A landscape with many peaks, sampled at points; each row gives a point and its height.
From any point a climber steps to the highest of the 2 points nearest to it. It stops when none of these is higher. Distance is the straight distance between rows; heights are no part of it.
J247 height 710: [ 16 -27  31 -18  -6  21 -22 -13  -9 -11  18  14  -1  -2 -29  12  51   7
 -20 -35]
J395 height 678: [-12  66  45 -18 -22  29 -14  -1 -10 -10  -9   2  14  38 -30  38 -28  19
  46  51]
J328 height 654: [-30  -5  14  -7 -11  23 -16  18 -27  -2 -25  -8 -14 -19 -11  16  39  50
  15 -43]
J734 height 490: [ 17  21   8  10 -36 -54  19   6  14 -36   9  -4  -5 -37  14  34   6  30
  31  -8]
J553 height 423: [ -1 -40   5  -7  56  43  -6  -3  -9  20  -8 -15   6  12 -10 -39  25 -13
 -47 -53]
J839 height 469: [ 42   6 -24  14  51 -53  25 -26  34   4 -12 -28 -19  12 -29 -42   4  18
  10   9]
J675 height 211: [ 42   6 -14 -19  30   1   1  -9  26  30   9  36  21  32 -36 -62   4 -43
 -22  37]
J845 height 565: [-14 -21  25  -5  -4  21 -42  20 -24 -13 -26   1  -6 -11 -19  57  34  32
   7 -34]
J843 height 679: [ -2  11  12  13 -23  -3 -31 -14   5 -17  -4  16 -13  16 -10   9 -37   6
  35  55]
J533 height 364: [ -4 -45   4  47  16 -12   5 -27  34 -13  -7  16 -19 -39  21  26  -8 -60
  27  18]
J49 height 689: [-45  66  45 -19  -8  35   0 -18  -3 -15  -8 -15  -2  13 -11  44 -21   5
  60  45]
J598 height 590: [-10   7  29  -5   4  -2  19 -50   4  -2  27 -15   3  16   5  15  -3 -21
 -14  -5]
J741 height 356: [-12 -38  23  39   4  -2 -14 -29  14 -15 -14  -2 -12 -49  23  66 -17 -34
  23  15]
J639 height 335: [  7  -7 -15  78  -6   1   5 -27  42  11 -10   7 -27  22  33 -31 -32 -67
  36  58]
J483 height 443: [ 32 -16 -26  27  26 -48   2 -21   1 -18  18 -15 -30  23 -14 -19  -5  33
  25  10]
J918 height 286: [-39  -4  11 -11   5  37 -43  19 -51  16   3  -9   4  38  -5  15 -22 -27
 -41  -5]
J911 height 633: [ 62 -11 -24  -5 -23 -13  -5   8  18   4  -1  67  32  18  -6 -49 -27 -30
   1  57]
J662 height 452: [ 31  20  24 -33 -42  -6 -18  25 -26 -16  25   0  31  26 -19  24   2   2
 -45 -14]
J394 height 716: [-56  22  51   7   4  28 -13 -41  -9   4 -12 -19  -6  15  11  55 -35 -12
  35  28]
J916 height 544: [ 20  -5  12 -16 -33  11   4  34  -3 -20   6   9  20 -26 -18   0  51  33
 -20 -58]
J207 height 449: [-13  -5  30  33  -4 -30   4 -38  27 -29  -8 -25 -22 -41  39  71 -15  -1
  48   7]
J90 height 458: [ 24 -21 -65 -21  28 -10  18  21  15  12  -7  27   9 -12  -8 -59  12  12
  -7   7]
J366 height 499: [  7  13 -39  20   9 -46  48  -1  33  -5   8  -7   6 -18  25 -20 -35 -17
  11  25]
J549 height 500: [-10  -1  -1 -40 -20  20  10  37 -13 -10   5  -1  17 -20  -1  -1  26  26
 -26 -38]
J800 height 562: [ 12  15  11  -8  59   7  28 -37  16  31  -1 -31   8  27 -10 -16  -4 -31
 -47 -32]
J712 height 516: [ 33  -2 -11   7 -28 -43  -9  12 -13 -17   4  -5 -13  -1  -9  21   8  49
  17  -9]
J143 height 638: [-24  20  16  -8  18  -4  36 -28 -21  12  12 -54   1  27  36  10  -2  14
 -20 -49]
J674 height 496: [ -3 -25   9  -6  56  27  21 -32  21  26   0  -4   8 -10 -18 -25  27 -24
 -33 -29]
J168 height 226: [-24 -54  10  -2   7  36  -8 -16  15 -14  -6  18  -6 -46  -8  14  32 -10
  14   4]
J123 height 518: [ 33 -23   5 -35 -23   1 -21  12  -3 -25  19  36  34 -17 -32   3  25  -1
 -28   6]
J710 height 766: [-17  -7  -3  -4 -28  -3   8  15   0 -10 -13  -2 -13 -34  -3 -17  45  60
  37 -31]
J148 height 484: [ 31  17 -11  16  59 -38  31 -29  47  22 -29 -46 -13  -5 -20 -21  -2   9
 -20 -19]
J67 height 520: [ 18  36 -14  15  -7 -54  58  -4  26  -9  22 -22  12  -9  38   8 -19  16
 -13  -6]
J850 height 119: [-45 -41  14   8  16  43   1 -25   4  11 -14   1   0 -44  18   6  17 -12
  -4 -13]
J306 height 595: [ 45 -28 -14 -37   2   8  -2   7  11 -10  21  51  25 -12 -30 -29  19 -24
 -24  17]
J323 height 845: [-12  24 -10 -16 -38   7  -2  46  -2 -13 -26  12  -2 -40 -15 -10  36  72
  39 -40]
J557 height 506: [ 24  15 -19   4  31 -25  49  -7  34   4   0 -28  14  -9   1 -20  10  12
 -34 -34]
J503 height 355: [  3 -19  -2  60  29  -9  -2 -45  30   6   1  -1 -36  32  14 -34 -22 -50
  43  44]
J449 height 480: [ 32   5 -54  -7  40 -20  42  21  31  18  -8  -7  19 -17  -9 -48  -5  -3
 -30  -8]
J943 height 648: [-37  58  28 -10 -25  -4  24   6 -13   4   0 -33 -11  -3  27  45   6  41
  15 -38]
J542 height 639: [-34  76  27  -2 -38 -24  36   3  -2   3   5 -14 -31 -17  27  15   5  49
  43 -46]
J34 height 456: [ -6  21  -6 -35 -10  11  16  13 -13  -1  23   0  24   5  -5 -13  -2  -1
 -40 -14]
J354 height 637: [ 11   2  24   0 -23 -12 -26 -25  10 -33  11   1 -24  -2 -19  16   2   9
  56  41]
J846 height 478: [ 24   6 -11   7  25 -22  38  29   7 -11   1 -39  16  -7  23  -5   4  22
 -44 -60]
J948 height 582: [ 13  20  35  -4  14   0  36 -27  -6   7  16 -40  17   8  24  25  21   2
 -40 -77]
J464 height 332: [-33 -24  -9 -14  11  45 -33  32 -36  21  -5  16  -1  20  -1 -11   6 -44
 -36  -8]
J716 height 717: [ 38  -9 -26 -14 -18   3  -9  19   3  14   9  54  42   3  -8 -30  -9 -50
 -33  36]
J150 height 235: [ 10   9   2 -35   4  12 -26  -9 -35  13  35   7  -1  68 -22 -52  -8  10
 -27  12]
J487 height 48: [-48 -25   0   6  22  31   0 -27 -14  31  -8  -3 -18  -4  28  -4  -4 -38
   8   4]
J517 height 387: [-26 -52 -10   7  16  23 -43  13 -10  -2 -16  27  -7 -16 -16  20   6 -17
   1   6]
J304 height 720: [  9   4   5  52 -24   3 -31   1   7   6 -22  24 -16  31  10   7 -59   1
  11  62]
J279 height 691: [-49  27  25  -4  -3   5  24 -32 -25  19   3 -50  -6   2  52  35  -4  15
   2 -40]
J654 height 223: [ 26   6  -1 -37  22   3  -5 -23  -7  19  16  23   6  49 -33 -64   2 -18
 -19  27]
J84 height 572: [ 11 -24   6   9 -12 -22 -28  -7  -4 -25  -3   3 -22 -17 -21  33  19  26
  36  12]
J477 height 378: [-31 -11 -32 -21  -1  36 -29  31 -20  28  -9  41   8   8  -7 -24   1 -41
  -5  34]
J276 height 384: [ 18 -30 -11  32  47 -15  -4 -43  22   4  10   4 -35  16 -17 -39   0 -20
  28  39]
J21 height 605: [ 24  -9  28 -41 -41  11  -2   5   0 -15  22  25  17 -18 -33   9  58  14
 -11 -17]
J695 height 406: [-23 -32 -61  -4  11  17 -25  43 -16  34 -19  45  -8  -8   1 -45  12 -28
   0  22]
J138 height 251: [ -8  -8  11 -36 -10  18 -46  18 -50   4  14  -6  -4  56 -21 -11  -4  14
 -29 -10]
J444 height 626: [-42  68   3 -26 -43   4  34  27 -12  11  -6 -13 -14 -21  17 -12  31  57
  31 -42]
J258 height 315: [  0  25  -5  49 -19  -2  35 -13  37  13   8   7  -1  10  39 -25 -39 -68
  16  53]
J268 height 421: [ 19  18  12 -31 -20  13  -6   7 -13   2  32   7  35  36 -15 -10 -11 -16
 -52   1]
J743 height 593: [  0  16   3   8  53  -5  35 -45   8  36   3 -49   8  17  19   6 -14 -13
 -32 -42]
J233 height 545: [-11 -44 -30  37   2   3 -35  18 -11  17 -18  36  -5  -5  -7   6   1 -50
 -10  25]
J709 height 652: [-26   7  49  -8  -6  25  -5 -57  -1  -2  19 -13  -1  19   7  24 -11 -28
   7  23]
J794 height 473: [ -4  22  37  27 -18 -37   8  -9  17 -29  -8 -18 -18 -40  26  67   9  26
  53 -12]
J867 height 460: [  2 -30   7  13   2  -8 -19  19 -10 -17 -11 -10  -4 -27   5  55  18  20
 -14 -42]
J74 height 260: [-22 -41 -13 -13  19  31 -32  37 -41   6 -12 -23 -18  12  -6 -33  21  34
 -13 -40]
J972 height 746: [-62  32  33   0  -5  11   6 -41 -14  19  -4 -39 -10   1  41  52 -23   9
  19   0]
J441 height 368: [ 11 -40 -34  -2  54   9  -6  39  -7  11 -11   1   4   5 -10 -46  14 -14
 -47 -34]
J318 height 471: [  2   0 -35  31  -8 -31   6  -1  32 -23  -2   6 -17 -17  29 -20 -45 -16
  44  57]
J627 height 745: [ 37  -5 -27 -47 -33 -15 -23  49 -30 -13  -8  20  11 -13 -18 -15  24  55
   6 -11]
J98 height 512: [ 27  10  23 -16 -12  -6  13   3  -7 -17  26 -18  22   7   5  34  18  -4
 -51 -50]
J41 height 437: [ -3 -18 -67  -9  13  -3   7  50  -8  20 -12  17  11 -19  12 -46  -9   3
 -14   2]
J685 height 787: [-25  -4 -18  53  -4  10 -37  21 -19  20 -24  17  -8  34   9  18 -39 -13
   5  39]
J360 height 676: [ -2 -25 -28  61 -15  -2 -40  31 -10  19 -28  29   3   4   8  29 -24 -38
  -3  38]
J416 height 667: [  7  50  37 -28 -33  36 -28   8 -12   1 -18  15  17  47 -27   8 -43  25
  17  57]
J408 height 796: [ 12   8 -20 -30 -29   0 -14  58 -18 -10 -27  13  10 -26 -27  12  27  62
  26 -21]
J814 height 430: [ -3 -22 -16  27   5 -18  10  -7  36 -28   2   7 -20 -45  18   7 -19 -33
  41  38]
J730 height 321: [ 11 -39 -31 -17  13   0 -24  30 -28  -2   0   7   2   7 -15 -14  14  15
 -23 -12]
J764 height 541: [  4  30   7  -8 -14 -22  49 -24  20 -14  25 -23   8 -10  14   8   7   3
   0 -15]
J929 height 414: [ 40 -19   4  42  26 -32  -8 -44  12 -18  24  -4 -19  33 -20 -23 -20   1
  14  31]
J883 height 649: [  9  34  20 -29 -43  16 -10   5  -9   4   8  27  19  25 -16 -14 -44   8
   6  57]
J20 height 592: [-58  37 -12 -20 -22  20  22  36  -3   4 -18 -24   0 -34  18   4   5  42
  23  -6]
J3 height 301: [ -7  20  10  18 -21  -5  30 -18  38 -10  13   8   9 -18  25   0 -37 -52
   5  42]
J12 height 419: [ 34 -26 -16  12   4 -36   0  35 -20 -22   4 -17   4  -2  10  22   5  16
 -38 -53]

Call two points neighbours if one is among the 2 nearest of the other. Go from one point of each pair to the other, from neighbour to neighbour, staying as high as possible. Name the lowest point that can't be avoided.
J685 and J972: J883
J972 and J247: J268
J247 and J716: J123
J323 and J557: J12

For each start below, name the point where the climber stops.
J929: J557
J867: J323
J150: J557
J268: J247
J207: J685
J850: J685
J533: J972
J416: J972
J674: J972
J98: J972
J695: J557

Write out the way that a climber takes from each point below.
J741: J207 J794 J734 J712 J84 J354 J843 J304 J685
J639: J503 J276 J929 J483 J839 J148 J557
J553: J674 J800 J743 J143 J279 J972
J654: J150 J138 J918 J464 J477 J695 J41 J90 J449 J557
J662: J98 J948 J143 J279 J972
